Points, in no order, along strands that fork, close into loops and pass close to each other.
In the rows, zero is written as 128.
Two points are linked if the straight distance between their rows is under 95.7. Some points are linked to none.
Rugu: [122 130 142 154 137 132 119 117 162 164 118 158 192 110 167 123 114  98
 173 136  76  77 128 187 123 111 175]
tos: [135 116  86 136 115  72 174 158 182 160  70 123 154 161 143 110 148  93
 115 132 107 165  98  92 151 170  63]
nav: [116 145 154 171 116 160  94 115 148 158 142 113 128 112 140 117  49 142
 147 159  85  83 169 145 136 104 127]
rim: [115 117 137 151 133 153 103 112  91 115 136  97  65 116 124 136 111 141
 141 119 168 114 118 131 104 116 183]
dukos: [111 183 143 111 116 139 101  75 171 116 117 135 139 158 117 146  90 151
 164 102  81  99 148 106 123 156 122]
mufiz: [153 114 130 124  90 155 105 160  98 112 196 103 114  96  79 113  82 191
  85 146 145 155 151  75 158 107  56]
Vobit: [153 156 152  72 108 133 133 127 131 101 179 165 170 106  86 120 139 164
  75 132 116 150 166 104 158 119  22]
Tuduz: [147 143 141  98  95 127 119 133 128 120 175 141 160  97  99 107 112 173
  70 154 123 146 180 100 174 107  28]
tilal: [111 180 134 111 126 109  83  72 169  97  74 107 153 161 153 171 115 106
 182  87  97 118 118 131 108 168 173]
bagid: [110 152 164 155 135 154 104 102 155 159 130 151 169 132 156 136  86 110
 177 128  75  72 157 171 116 116 176]
dom: [110 151 147 130 158 123  86  82 131 115 103 132 173 127 173 184 139  70
 185 103 128  92 118 175  94 138 227]
nal: [125 166 127 102 108 124 135  99 185 117 136 155 174 157 112 122 123 150
 123 131  72 121 152  97 153 146  36]
retod: [118  81 117 175 162 126 118 119 105 145 104 109 134  98 178 140 142  99
 163 135 157 116 106 172 102 114 218]
veb: [116 129 107 116 118 105 114 100 145 110  93 102 120 167 131 160 138 130
 160  99 119 136 115 101 114 165 132]
tev: [140  64  82 158 150  97 180 201 128 160  83 118 112 116 157  77 157  95
  98 168 157 144  96 163 146 106 128]
zado: [140 128 122  69 111 126 150 144  86  88 165 146 112 164  67 150 185 139
 101  90 158 172 114  86 122 134  97]
muzed: [153 126 156  89 100 152 131 145  82  95 184 155 123 111  88 116 139 166
  77 132 150 162 149  96 144 103  73]
rol: [133  96  90 145 151  94 182 166 137 155  60 116 121 145 161 121 188  66
 125 124 167 166  66 146 113 156 141]
gim: [128 129 133  75 131 144 142 118  66  75 172 144  87 158  74 153 181 147
 117  84 166 152 112  93  99 137 141]
Ror: [107 154 161 145 129 138  85  85 155 150 120 114 138 126 153 149  77 129
 174 116  92  82 143 158 113 133 181]
tiruz: [117 131 142 132 148 133 124 115 141 150 115 171 186 122 173 143 140  89
 172 118  97  95 120 188 117 118 201]
mal: [130 101 130 185 160 133  79 103  96 135 113  83 102 103 164 155 121 110
 178 126 180 100 113 171  96 120 228]
sut: [137 105 119 136 100 138 110 142 114 123 164 101 106 120 109 115  99 172
  99 157 128 140 144  91 152 117  78]
kulo: [112 173 140  71 140 139 122  72 120  74 137 136 115 173  93 163 156 131
 167  68 133 113 125 115  98 160 159]
Gatav: [116 169 166 105 106 165 108  99 138 124 172 151 135 129 109 122  89 154
 121 132  82 100 178 132 143 119  92]
Rire: [116 122 121 135 159 124 164 137 147 153 104 171 181 121 167 126 163  89
 147 134 116 115 108 173 127 118 174]
Mam: [129 108 110 129 158 104 178 148 139 146  79 146 144 140 166 134 186  56
 126 113 150 149  73 164 109 141 168]
bot: [130  96 114 164 146 114 169 160 160 159 101 132 151  99 162  91 129 114
 121 171 111 115 119 159 152 102 133]
Peteb: [154 110 139 120 100 134 128 161 111 122 165 131 135  78 117  87 110 162
  54 175 148 141 167 116 170  89  45]
Kepot: [115 133 134 133 130 131 130 109 153 135 112 131 135 136 142 119 135 126
 148 129 104 118 129 131 125 126 144]
naf: [124 105 110 132 151 114 133 123  96 103 110  88  80 153 132 149 164 129
 143 107 173 143  95 123  98 142 163]
kab: [120 155 155 146 151 131  62  75 124 115 113 114 142 122 168 187 103  89
 188  97 135  83 129 169  88 141 223]
toma: [119 100 144 161 161 151 122 114 105 148 149 138 134 108 159 144 143 103
 166 119 151 101 121 186 104 113 216]
sisup: [154 144 148  62  98 138 123 138 117  92 195 173 147 113  67 133 148 165
  81 109 129 161 156  93 149 121  55]
fur: [120 167 160 122 100 158  94 106 148 121 179 133 123 116 106 120  51 170
 117 144  95 111 179 102 157 129  72]
fisez: [137 154 158 140  94 165  90 128 119 130 186 118 108  97  98 114  35 170
 100 157 105 118 185  85 154 120  75]
mok: [129  58  91 186 157 119 163 180 113 170  94 101 118  95 169  86 146 111
 116 174 143 135  98 161 132 101 163]
Dazol: [126 109  94 150 117 125 119 148 145 129 120 103 119 134 123 118 113 158
 135 149 114 137 130  93 151 129  78]
musal: [119 172 129  92 109 128 117  97 160 103 134 149 146 165 111 140 121 154
 145 114  76 122 143  94 142 146  87]
lupa: [135 105  96 139 162  84 156 150 168 177  51 156 183 115 184 135 145  46
 148 137 101 135  85 173 126 145 167]
lel: [121 139 151 182 115 161  89 122 125 162 149  98  92 101 128 109  31 169
 132 169 104  96 169 131 136 107 126]
sog: [126 146 113  98 114 102 162 125 178 125 132 155 165 143 114 118 143 127
 104 144  87 138 138 112 156 136  56]
Buf: [116 148 146 114 127 148 145 112 143 128 140 157 138 133 122 109 139 134
 131 137 104 112 142 136 121 112 130]
rosu: [119 107 166 149 157 166 139 125  79 150 168 159 122 106 138 120 138 111
 146 126 140  86 141 191 114  88 214]
tubu: [145 147 184  96 113 168 120 131  85 115 195 171 125  97  98  99 125 161
  79 143 135 129 179 122 134  94 100]
petez: [117 185 179  97 103 179  97 104 103  94 194 131  99 138  70 149  87 173
 137 108 108 103 163 101 133 131 124]
pizat: [127 117 118 189 117 164  87 133 106 147 136  70  76 101 127 104  56 173
 125 165 146 115 157 118 138 120 138]
keso: [125 110 129 173 146 148  77 103  85 118 112  64  68 116 150 155  95 129
 165 121 185 106 113 152  98 123 216]
muzek: [150 113 142 124 114 130 149 160 110 143 145 140 132  91 136  69 129 149
  68 172 147 142 159 132 162  95  75]
lago: [137 117 137 118 135 137 157 147 113 130 139 151 123 105 123  89 145 139
  86 160 136 130 149 151 145  83 103]
govif: [135 102 120 157 126 160 100 135  80 135 150  80  59 111 123 108  93 167
 123 142 149 119 139 120 120 104 155]
vomuf: [114 165 125  95 118 122 107  83 145  84 110 118 126 165 105 167 137 134
 166  70 127 136 110 105 108 172 150]
betim: [153 100  97 122 111  94 165 186 120 134 140 129 139 112 109  93 141 145
  48 160 156 172 133 103 168 107  24]
bovob: [134  93  92 132 141  94 174 164 100 136 100 103  85 164 126 119 194 105
 105 123 172 174  79 101 106 153 123]
Mer: [131 101 119 136 151 123 166 163 146 146 117 156 134 100 140  81 141 119
  98 166 123 123 128 170 145  87 122]
luzil: [132 141  96 100 112  84 176 153 165 134 120 156 168 150 109 109 156 123
  82 130 113 153 125 105 167 149  18]
zoka: [109 180 166  93 132 153 100  72 128  94 151 137 101 160 103 156 120 139
 165  89 113 104 140 129 105 138 173]
dasit: [115 172 154 140 130 136  60  73 140 127  97 106 129 129 152 174  74 112
 193  96 111  80 139 157 101 139 202]
takad: [134 105  73 147 115  89 108 140 150 126  98  70 108 151 101 158 121 154
 140 112 133 165 116  61 133 166  81]
nin: [135 118 106  97 118 114 151 153 106 108 143 137 105 146  88 132 180 139
 101 116 160 172 111  93 125 136  89]
mosel: [140 146 170  99 102 176 107 116  82  87 204 134  88 122  70 140  96 166
 110 112 134 130 156  86 134 114 116]
Vor: [132  71 103 172 163 116 147 155 118 164  89 110 129 105 172 119 155  94
 143 150 155 126  96 180 123 117 190]
Tes: [112 172 179 113 123 178 102  92 104 102 170 133  98 137 103 136  86 149
 140 110 110  96 158 124 116 119 155]
Kuvun: [136 105  84 119 130  79 173 181 106 144 111 108 104 178 107 145 182 107
  97  93 177 189  81  86 121 168  91]
tored: [125 111 115 170 133 121 126 131 156 157 107 112 132 114 164 112 122 123
 150 156 117 116 125 149 125 114 149]
veg: [133 104 114 131 159 108 172 150 152 161  70 169 177 111 164 131 164  67
 156 126 126 123  84 180 122 132 181]
padi: [128 118 113 114 139 135 134 123  81  74 145 104  68 150  96 148 164 142
 131  92 184 144 110 109  99 141 157]
rapal: [139  71  90 146 165  86 195 198 145 160  71 123 129 118 158  96 168  66
 107 148 155 148  74 159 131 130 137]
vela: [144 105  96 115 119 102 163 171 113 131 141 129 129 132 103 112 155 146
  72 142 160 166 122 103 146 124  59]
vol: [115 140 137 135 159 130 121  99 139 126  93 158 171 123 168 160 153  77
 178 104 120 102 102 179  98 136 212]
tav: [129 118  88 137 125  79 154 134 172 149  67 119 148 161 152 130 143 103
 126 129 112 151  94 111 126 170 112]
Ludim: [115 163 111 125 124  88  98  94 174 115  49 114 163 155 167 163 135  90
 165 104  94 134 104 123  99 171 148]
tuz: [118 136 103 131 124  90 126 114 160 136  66 110 139 152 156 147 151 101
 149 118 121 153 100 116 109 168 138]
lofez: [132 153 167 100 111 153 127 120 115 108 173 157 124 128 111 110 125 158
 107 134 108 110 159 125 131 109 105]
rudes: [137 121  91 120 119  71 183 173 172 156  97 140 150 156 122 103 156  98
  84 138 114 169 106  95 151 162  30]
sibi: [140 132 153 112  89 164  92 151  83  99 200 121  97 104  71 131  84 185
 102 125 145 144 158  68 153 112  93]
kuf: [127 106 103 134 139 119 159 141 106 129 114 118  85 136 129 119 160 125
 122 126 162 150  96 125 115 128 146]

A tip is a point with one link. Name the tips that can be reached along the links from each point below, in the order of the rows.
dom | nav, lupa, rosu
petez | dukos, tilal, Dazol
sisup | fisez
vela | betim, Kuvun

A fork is a point with three links, a tip a point with one. Leave the first point through the second and follow the links. Name the first fork or tip that comes.
tuz; veb | Dazol
bovob; kuf | betim
muzed; sisup | lofez
Dazol; sut | tuz
Rugu; bagid | tiruz
retod; mal | nav
